Points, in no order, along strands that fork, close into loops and pass close to each other.
Two points are linked if the straight distance between their rows is under 0.533.
J496: [-.17 .17 .22 .35 .26 -.02 -.07 .40 -.32 -.07 .49 .06 .09 -.18 .21 .21 .17 -.30 -.38 -.32]
J881: [.30 -.17 .14 .29 .04 -.15 .32 -.01 -.37 .07 .07 -.28 -.20 -.07 .20 -.10 .22 -.04 .18 .09]
J914: [-.18 .18 -.29 -.48 -.20 .03 -.26 -.13 .51 .11 -.55 .32 .05 .19 -.21 .11 -.07 .16 -.08 .03]
J778: [.05 -.06 -.25 -.25 -.08 .10 .03 -.10 .22 -.06 -.36 -.02 -.02 .09 -.23 -.13 -.14 .21 .16 .13]
J68: [.26 -.50 -.50 -.36 -.20 -.11 -.37 -.21 .30 -.21 -.34 -.18 -.19 .21 -.24 -.01 -.22 .32 .04 .30]
J862: [-.52 .67 .29 .06 -.01 .08 -.38 .17 .12 -.02 .17 .31 .25 -.27 .08 .26 -.03 -.29 -.33 -.35]
J242: [.28 -.23 .21 -.03 -.11 -.15 .43 -.28 -.17 .09 .18 -.01 -.15 .07 .12 -.29 .04 .26 .53 .18]
J749: [.42 -.58 -.08 -.11 .07 -.13 -.26 .03 .28 -.02 -.17 -.01 -.21 .42 .04 .32 .10 .01 -.33 .27]
J185: [.04 .08 .03 -.12 -.01 -.02 -.47 -.06 .28 .09 -.44 .11 -.09 .21 .01 .40 .04 -.05 -.22 .18]
J681: [-.21 .30 .09 .16 .02 .24 .06 .08 -.04 .02 .05 -.05 .14 -.12 -.09 -.07 -.01 -.15 .03 -.16]
J538: [.25 -.47 -.64 -.50 -.25 -.20 -.49 -.27 .34 -.33 -.26 -.11 -.19 .25 -.34 .02 -.30 .35 -.01 .28]
J989: [-.04 -.03 -.04 -.17 .06 .07 .38 .04 .16 .03 .10 .16 .20 .13 -.12 -.28 -.11 .11 .37 -.08]
J869: [.29 -.35 -.16 -.05 -.03 -.02 .10 -.14 .06 -.05 -.23 -.23 -.14 .16 -.08 -.11 -.03 .22 .19 .24]
J434: [.04 -.02 .11 .27 .11 .08 .27 .09 -.21 .04 .18 -.13 .03 -.05 .09 -.08 .04 -.10 .10 -.08]
J544: [.04 -.22 -.34 -.35 -.07 .00 -.10 -.11 .32 -.06 -.37 .00 -.05 .23 -.25 -.09 -.15 .26 .09 .23]
J155: [.10 -.34 -.34 -.42 .03 -.09 .23 -.08 .30 -.16 -.10 .15 .07 .31 -.25 -.31 -.25 .34 .36 .18]
J26: [.15 -.26 -.03 -.07 .14 .04 .36 .09 .10 .02 .09 .11 .06 .25 -.07 -.22 -.05 .14 .31 .06]
J670: [.18 -.33 -.15 -.29 .05 -.07 .34 -.09 .15 -.09 .04 .13 .05 .28 -.15 -.28 -.21 .29 .49 .19]
J135: [-.15 .23 .17 .36 .17 .06 -.11 .17 -.19 .01 .03 -.11 .00 -.17 .09 .14 .10 -.19 -.20 -.16]
J169: [.06 -.22 -.34 -.46 -.09 -.07 -.31 -.12 .50 -.08 -.42 .16 -.07 .28 -.25 .11 -.16 .20 -.05 .22]
J735: [.28 -.25 .14 .21 .36 -.09 .16 .29 -.17 .07 .10 -.05 -.12 .23 .17 .25 .31 -.23 -.46 .02]
J102: [-.40 .56 .00 -.16 -.15 .23 -.14 .05 .33 .08 -.17 .32 .24 -.19 -.14 .06 .03 -.14 -.22 -.35]
J377: [-.35 .49 .36 .27 .23 -.24 -.49 .31 -.29 -.15 .49 .20 .16 -.29 .25 .42 .09 -.26 -.59 -.32]
J856: [.38 -.74 -.47 -.46 -.02 -.27 -.01 -.18 .26 -.32 .05 -.03 -.08 .38 -.23 -.22 -.30 .38 .34 .38]
J663: [-.37 .37 .06 -.01 -.02 .31 .07 .11 .09 .04 .12 .07 .29 -.22 -.05 -.15 -.12 -.13 .03 -.24]
J975: [-.19 .34 .23 .23 -.24 .07 .25 -.24 -.50 .13 .43 -.16 .06 -.42 .16 -.27 -.06 -.14 .36 -.15]
J165: [.31 -.42 -.26 -.29 -.19 -.26 -.67 -.16 .44 -.01 -.34 .01 -.23 .30 -.11 .41 -.07 .11 -.24 .25]
J635: [-.05 .06 .02 .05 .06 .23 .12 .03 .06 .05 -.12 .00 .05 .00 -.04 -.10 .00 .02 .12 -.03]
J262: [.29 -.14 .24 .31 -.07 -.22 .45 -.09 -.44 .15 .29 -.21 -.23 -.08 .25 -.18 .20 -.01 .32 .04]
J296: [-.34 .40 .18 .32 -.17 .09 .09 -.12 -.55 .09 .44 -.22 .12 -.61 .12 -.20 -.11 -.31 .18 -.13]
J327: [-.41 .47 .12 .36 -.09 .11 -.05 -.04 -.55 .01 .29 -.27 .15 -.55 .08 -.12 -.03 -.23 -.06 -.18]
J746: [-.31 .41 .15 .40 .01 .08 -.13 .17 -.52 -.06 .40 -.22 .13 -.51 .15 .00 -.02 -.29 -.16 -.26]
J257: [-.37 .43 -.14 -.28 -.27 .24 .01 -.11 .29 .05 -.35 .25 .21 -.07 -.27 -.19 -.05 .09 -.06 -.17]
J320: [-.34 .43 -.04 -.28 -.18 .20 -.11 -.04 .40 .07 -.40 .35 .16 -.01 -.22 .08 .04 -.03 -.13 -.17]
J920: [.18 -.19 .04 .16 .20 .00 -.03 .15 .06 .01 -.13 -.05 -.13 .18 .12 .22 .16 -.06 -.26 .08]
J39: [-.25 .35 .11 .27 .04 .18 -.07 .08 -.19 -.01 .08 -.12 .12 -.32 .02 .03 -.03 -.17 -.13 -.22]
J223: [.40 -.63 -.43 -.23 -.06 -.13 -.31 -.15 .20 -.16 -.29 -.25 -.20 .18 -.15 .05 -.13 .23 .05 .30]
J457: [-.08 .25 .23 .23 .18 .03 -.21 .16 -.06 .03 -.09 -.01 -.05 -.02 .08 .29 .18 -.15 -.37 -.10]
J532: [-.07 .08 -.16 -.21 -.18 .14 .18 -.22 .07 -.02 -.30 -.11 .06 -.02 -.24 -.30 -.10 .20 .27 .14]
J838: [.13 -.14 -.05 .07 .04 .09 .11 -.01 .05 .00 -.21 -.21 -.09 .08 -.04 -.09 .04 .09 .09 .12]
J363: [.43 -.57 -.16 .03 .12 -.09 -.11 .06 .09 -.05 -.21 -.22 -.23 .28 .08 .17 .16 .06 -.26 .20]
J208: [.21 -.49 -.44 -.55 .00 -.24 .15 -.19 .26 -.27 -.04 .08 -.03 .36 -.24 -.31 -.34 .45 .38 .32]
J437: [-.25 .21 .17 .42 .15 .01 .03 .21 -.46 -.04 .54 -.18 .07 -.44 .23 .05 .01 -.26 -.12 -.28]
J491: [-.34 .32 .02 -.06 -.08 .24 .25 .07 .10 .08 .26 .15 .32 -.17 -.11 -.29 -.11 -.08 .23 -.31]
J662: [-.19 .30 -.11 -.13 -.22 .24 .20 -.17 .02 .03 -.17 -.02 .15 -.15 -.22 -.38 -.11 .08 .21 -.01]
J69: [.08 .02 .28 .33 -.07 -.14 .37 -.06 -.52 .15 .45 -.16 -.14 -.25 .27 -.14 .14 -.12 .32 -.09]
J529: [-.06 .19 .00 -.04 -.05 .12 -.19 -.03 .27 .06 -.43 .03 -.03 .07 -.05 .18 .05 -.02 -.14 .05]
J832: [-.41 .45 -.12 -.23 -.30 .26 .21 -.13 .13 .09 -.17 .11 .27 -.17 -.26 -.33 -.10 .05 .08 -.19]
J290: [.11 -.07 .27 -.06 -.22 -.07 .42 -.36 -.19 .07 .22 .09 -.19 -.04 .11 -.35 -.04 .26 .60 .18]
J304: [.34 -.35 -.04 .17 .21 -.07 .05 .11 -.03 .02 -.11 -.19 -.19 .20 .12 .12 .19 .00 -.19 .10]
J863: [.26 -.12 .04 -.08 -.06 -.19 -.60 -.09 .24 .13 -.42 .07 -.18 .26 .08 .48 .11 -.03 -.31 .26]
J953: [-.48 .62 .16 .01 -.07 .19 -.25 .07 .15 .05 -.01 .18 .21 -.30 -.08 .07 .01 -.23 -.25 -.31]
J704: [-.33 .33 .19 .40 .25 -.13 -.33 .36 -.42 -.16 .57 .03 .13 -.38 .27 .30 .09 -.31 -.50 -.33]
J643: [.10 .01 .23 .20 .25 -.02 -.17 .18 -.03 .05 -.06 .07 -.09 .10 .19 .35 .22 -.18 -.41 -.01]
J474: [.49 -.75 -.31 -.25 -.02 -.33 .12 -.18 .12 -.20 .01 -.16 -.17 .33 -.05 -.18 -.15 .33 .32 .35]
J404: [.08 -.11 .21 .27 .38 -.04 .09 .34 -.23 .02 .32 .06 .05 .13 .24 .30 .25 -.27 -.50 -.14]
J9: [-.21 .43 .41 .29 .27 -.17 -.40 .28 -.22 -.06 .31 .23 .08 -.17 .25 .52 .18 -.28 -.56 -.25]
J101: [.27 -.46 -.17 -.21 -.04 -.06 -.44 -.06 .38 -.01 -.31 .02 -.20 .33 -.02 .34 .01 .08 -.23 .25]
J771: [-.10 .23 .30 .03 -.26 .08 .36 -.33 -.33 .14 .32 -.06 -.01 -.33 .03 -.34 -.08 .02 .47 -.01]
J422: [.20 -.21 .15 .16 .16 .00 .40 .09 -.11 .07 .24 -.05 .02 .08 .16 -.08 .08 -.04 .19 -.02]
J125: [.34 -.26 .06 .33 .09 -.15 .20 .06 -.38 .09 -.09 -.38 -.29 -.02 .15 -.08 .26 -.05 .00 .09]
J995: [-.13 .13 -.15 -.16 -.15 .22 -.10 -.09 .23 -.02 -.45 .06 .05 -.02 -.20 -.01 -.06 .09 -.01 .07]
J807: [.31 -.35 .15 .05 .04 -.09 .46 -.10 -.19 .10 .23 -.04 -.09 .12 .18 -.20 .04 .11 .36 .13]
J805: [.04 .02 .19 .29 .08 .00 .29 .06 -.40 .08 .40 -.17 .02 -.19 .17 -.12 .09 -.13 .20 -.09]
J154: [-.27 .33 -.17 -.42 -.23 .04 -.21 -.05 .47 .15 -.53 .41 .10 .07 -.24 .06 .03 .07 -.16 -.04]
J445: [.05 .08 .18 .11 -.16 .02 .37 -.24 -.24 .08 .20 .00 -.06 -.14 .07 -.31 -.04 .07 .50 .02]
J106: [-.04 .09 .29 .26 .35 -.07 .00 .39 -.25 -.04 .44 .14 .06 -.02 .24 .32 .20 -.29 -.50 -.23]
J692: [-.15 .17 .13 .37 .07 .01 .19 .17 -.44 .08 .48 -.13 .04 -.32 .24 -.09 .02 -.26 .07 -.23]
J595: [.39 -.57 -.30 -.14 -.06 -.11 .03 -.14 .09 -.16 -.23 -.24 -.17 .22 -.05 -.12 -.08 .24 .24 .36]
J955: [-.17 .35 .35 .26 .21 -.07 -.29 .21 -.15 -.01 .10 .11 .00 -.04 .20 .44 .16 -.23 -.44 -.17]
J64: [-.05 -.08 -.38 -.54 -.26 -.18 -.40 -.18 .54 .01 -.51 .29 -.05 .28 -.24 .20 -.10 .25 -.09 .16]
J574: [.01 -.02 .09 .13 .20 .12 .06 .22 .07 .07 -.04 .08 .03 .06 .04 .08 .06 -.06 -.12 -.07]
J50: [-.17 .11 .05 -.03 .03 .18 .33 .06 .08 .04 .23 .14 .25 -.05 -.02 -.26 -.13 -.02 .27 -.19]

How many points has the smallest loop of links through each point below? Write none if it is on no loop.
J869 -> 15
J257 -> 11
J39 -> 8
J805 -> 14

A piece is two or more points that can be reached from each other along the links. Count, over all rows, the pieces, the separate loops (a circle has one, a figure eight two, a Y none), the forks (points with three links) and the tips (points with one).
pieces -> 3
loops -> 4
forks -> 8
tips -> 6

A fork is a point with three links, a tip a point with one. Leave the first point through the second and follow the links. Name the first fork or tip that comes.
J377, J704 -> J735
J327, J296 -> J805
J735, J404 -> J457
J50, J989 -> J595
J320, J154 -> J778
J856, J208 -> J681
J165, J101 -> J920

Name the points in between on the shortest way along the links from the first point to the second, in order.
J832, J862 -> J257, J320, J102, J953
J169, J862 -> J64, J914, J154, J320, J102, J953
J735, J457 -> J404, J106, J496, J704, J377, J9, J955
J262, J290 -> J69, J805, J434, J422, J807, J242
